The views of a scene show one set of named points, each view turned or mirrored, shifted and resized as a whole, with a little noise and some points left out.

Scene 1
View 1
q_3: [-24   1  17  16   8  -4  -1  15  15  11 -33 -18 -14 -11 -23  19 -26  -4
 -11   0   0]
q_316: [-17   1  19  21  12  -2  -4  12  11   3 -37 -18 -20 -12 -34  10 -34  -4
 -16 -11   1]
q_915: [-29  -3  15  10   7  -6   3  13  15  20 -29 -21  -6  -8 -13  28 -13  -2
  -6   9   1]
q_640: [-27  -2  16  13   8  -4   0   4   7   4 -26 -18 -16 -10 -25  15 -20   9
 -11  -5   2]
q_830: [-47  24   8  -1  16  -4  20  -6   4  15  -5  -6 -23  -6 -23  15  13  47
  -3 -16   7]
q_613: [-48  50  12   3  25   8  35  23  30  46 -25   3 -27  -9 -24  19  13  33
   4 -37   4]
q_730: [-50  12   6  -2   9 -11  21  -4   3  21  -2 -12 -13  -3  -4  29  20  38
   2   1   6]
q_365: [-21 -18  18  17   1  -9  -7  15  12   6 -36 -25  -4  -9 -14  26 -27 -18
  -7  18  -1]
q_616: [-39 -12   8   3   3 -15   5 -10  -5   5  -2 -24 -10  -5  -7  24   2  26
  -4  14   5]
q_348: [-36  17  12  10  14  -4  12   9  11  17 -21 -12 -22  -8 -25  17  -8  19
  -5 -14   1]
q_211: [-18  16  20  19  18   5   2  31  27  24 -51 -12 -20 -13 -35  17 -34 -15
 -11 -17  -1]
q_175: [-23  15  17  17  18   3   4  14  17  14 -34 -13 -22 -11 -36   9 -25   3
 -10 -18   2]
q_817: [ -2 -22  25  28   3  -5 -18  39  29  13 -60 -30   0 -14 -25  26 -53 -53
 -13  17  -5]
View 2
q_348: [  0   1  15 -12  -8  14  -8   0  -5   2  18 -17  -8 -11   8   2   0  13
  -2   4  -7]
q_613: [ -3 -34  22 -36  -6  32 -33   1  -3   2  36 -30 -14 -18  21  -7  -8  31
   7   0  -7]
q_365: [-11  18  13   0  -6   3  -5 -15  -3  12   0   1   0  -1  -7  -2 -12  -8
  -5   0  -3]
q_817: [-29  31   8  -2  -6 -12 -26 -19   8  11 -24  27   4  19 -35  -6 -36 -38
  -2  -2   6]
q_915: [-8 12 14 -6 -7  5 -8 -5 -2  8  5 -3 -4 -4 -6  0 -9 -4 -6  5 -4]
q_730: [  5   0  24  -1   0  23  15 -21 -17  15  23 -28  -7 -21  26  -8   8  30
  -7   6  -8]
q_211: [-18   1  11 -23 -11   4 -38   2   9   2   5   1  -6   2 -14   1 -22 -11
   4   0  -1]
q_175: [ -8   6   9 -16 -10   5 -23   9   4   0  11  -6  -6  -2  -7   9  -4  -1
  -1   3  -5]
q_616: [  6  31  13  18  -2   6  35 -16 -16  14   8 -15   1 -13   9   1  16  11
 -16  11  -7]
q_316: [ -8  19   8 -10 -12  -3 -18   8   3   2   3   1  -3   3 -14   9  -4  -9
  -4   5  -2]
q_3: [ -9  16  11  -4  -7   2 -12  -5  -1   9   4  -1  -3  -1  -9   0 -10  -5
  -3   3  -3]
q_640: [ -3  18  11  -4 -10   2  -3   1  -4   6   8  -7  -3  -6  -4   6   2   0
  -7   6  -7]
View 3
q_830: [ -6  27  17  25   4 -15 -26   2  -7  33   4  -5 -15   2   0  -2 -49 -13
 -22   3  -1]
q_365: [  7   5  -7 -14  -6  11  11  19 -19   1 -13   5  -1 -30  11  -7  -2   4
  10   5  -6]
q_640: [  3  13  -4  -2   2  -1 -12  10 -24   9  -3   1  -2 -15   7  -2 -17   0
  -7   8  -1]
q_730: [ -8  27  25  25  -6 -10  -8  12   9  34   3  -8 -19 -12   2  -8 -44 -13
 -11   1  -6]
q_175: [  6   5  -6  -4  11   3 -22  -1 -36   7 -14   2  -2   1   4   1 -20  -8
  -8   1  -2]
q_616: [ -3  26  13  12  -9 -12   0  23   6  22  12  -2  -9 -30   8  -8 -27   3
  -9   9  -1]
q_915: [  4   9  -4  -4   3   8  -5   9 -21   9 -12   1  -2 -12   6  -1 -15  -4
  -2   4  -5]
q_817: [ 15 -13 -26 -35   0  32  19  13 -42 -18 -33   9   7 -28  11  -5  19   2
  27   0 -11]
q_613: [ -2   7  14  19  11   3 -30 -15 -29  28 -23  -8 -18  24  -6  -2 -48 -33
 -13  -5  -5]
q_211: [ 10  -6 -12 -13  11  17 -12  -4 -46   2 -30   1  -2   5   2   0 -13 -14
   1  -1  -7]
View 4
q_730: [-10   4  11   1   2  -1  16 -13   4 -13  -3  17 -20 -27  21  10  -6  14
  -2 -15 -18]
q_616: [-15   9  12  -1  18   9  11 -10   3 -24  -4  19 -17 -19  10  14  -7   1
  -9   1  -7]
q_640: [ -1 -12   6  -3   0  23   6 -11  -3 -22   6   7   1 -17  13  14 -14   2
 -17  -2   2]
q_830: [ -1   0   1  -1  -9   6  16 -15   2 -17   4   7  -9 -30  28  14 -13  19
 -11 -18 -11]
q_316: [ -3 -25   7   0   5  39   0 -11 -11 -24   5   4  12  -4   2  11 -13  -9
 -22   8  12]
q_613: [  3 -35   2   9 -32  15  18 -15  -4  -3  12  -3   1 -27  35   2 -12  19
  -3 -35 -17]
q_3: [-10 -26  10   3   7  33   2 -10  -8 -19   2   8   4  -4   1   7  -9 -11
 -11   4   3]
q_365: [-18 -24  19   8  20  34   1  -6  -9 -22  -4  17   0   3  -9   6  -5 -19
 -11  12   1]
q_175: [  0 -29   4   2  -4  34   6 -12  -8 -19   6   0  12 -10  10  10 -13  -2
 -19  -3   6]
q_211: [ -4 -47   8   9 -10  44   4  -8 -16 -14   7   0  15  -3   5   5 -11 -11
 -14  -1   2]
q_817: [-23 -50  22  13  17  57  -9  -2 -21 -19  -2  13  14  20 -23   2  -6 -39
 -11  21  10]
q_348: [ -2 -16   6   1  -4  20  11 -11  -3 -16   4   4  -1 -17  19   9 -13   6
 -14  -8  -5]
View 5
q_830: [  0  -3  10  -5  -1  16 -38 -10  -5 -21   6   4  25  -6  15 -37  -7   8
  -9  19   8]
q_365: [ 14 -15 -15  -2 -11   1  18   6   7  -2  -3  10  -9  -9  -5 -10  12  -9
   7 -23  -1]
q_348: [  9 -10   9 -14  -3  11 -26  -1 -13 -12   5   5  18  -6  11 -22   6  -3
  -5  18   4]
q_175: [ 14  -9   1 -19  -2   6 -10   3 -19  -1   2   5   3  -6   6 -10  19 -14
   3   5   2]
q_211: [ 18 -23  -2 -22  -6   0  -2  11 -22   5   4  12   5  -2  -1   2  27 -22
   9   6  -5]
q_316: [ 17  -8  -5 -17   0   3   4   4 -17   3  -3   1  -4  -8   2  -9  20 -13
   3  -6   1]
q_3: [ 12 -15 -10  -7  -6   5   3   5  -5  -4  -1   8  -1  -8   0 -11  14  -9
   5  -8   0]
q_915: [ 10 -12  -6  -7  -6   6   0   3  -4  -6   2   7   2  -8   1 -13  11  -8
   4  -3   1]
q_817: [ 25 -27 -24 -10 -11  -8  38  19  -4  14  -5  16 -20  -6 -14  14  33 -25
  17 -28  -8]
q_730: [ -5 -11   4  10  -7  15 -28  -8  16 -28   5  10  22  -8   5 -38 -13  15
  -6  11   3]
q_613: [  4 -27  19 -14  -7   9 -46   6 -14 -21  18  19  39   2  12 -19   8  -6
   1  44   0]
q_616: [ -2  -3  -6  10  -7  14  -8  -8  17 -20  -4   1   7 -14   2 -38 -10  13
  -5 -10   4]
View 6
q_730: [  6  25 -17  -6  -1  -6   6   5 -11  -8  12  14   4   6   5  13  -3   7
  31  16   9]
q_348: [  1   9 -11  -4   1  -5  -3  -4 -15   9  12   1   0  17  12   4   3  17
  11  -3  20]
q_830: [ 10  13 -23 -12   1 -13   2  -1 -13   1  14  11   4  16  19  10  -5  14
  30   9  21]
q_915: [ -8  13   3  -1   2   3  -4  -8 -14   9  10  -6  -6  14   4   5   9  13
  -4  -7  16]
q_817: [-24  16  24  14  -2  15 -11 -17 -16  18   5 -20 -12   9 -12   2  22   8
 -35 -21   7]
q_640: [ -4  13  -2  -3   2   1   0 -11 -14  10  13  -7  -7  14  10  10   8   7
  -3  -5  23]
q_616: [  1  26  -8  -6  -1   1   9  -6  -9  -5  13   2 -10   3   4  26   2  -5
  10  12  13]
q_365: [-14  20  14   6  -2   9  -3 -12 -14  10   7 -13 -11   7  -6  12  15   2
 -21  -9   7]
q_211: [-13   3   7   4   4   1 -18 -10 -18  24   7 -12   2  24   7 -10  11  28
  -9 -22  17]
q_613: [  9   1 -18  -5   3 -13 -13   9 -19  10   8  14  23  22  13 -18  -3  41
  39  -5  13]
q_316: [-11   7   4  -3   4   3  -8 -16 -15  19  10 -10 -11  19  12   3  11  13
 -14 -16  25]
q_175: [ -7   6  -2  -2   5  -2  -9 -11 -15  19  11  -6  -3  22  14   0   7  20
  -2 -14  25]
q_3: [-13  12   5   3   1   4  -6 -10 -14  12  10  -9  -7  13   3   4  12  13
  -9 -10  15]

Which points are out of place in each view (at most two, in the order of its rows)? Write none if all are in place.
view 1 | q_915
view 2 | q_365, q_616
view 3 | q_613
view 4 | q_640
view 5 | q_348
view 6 | q_817
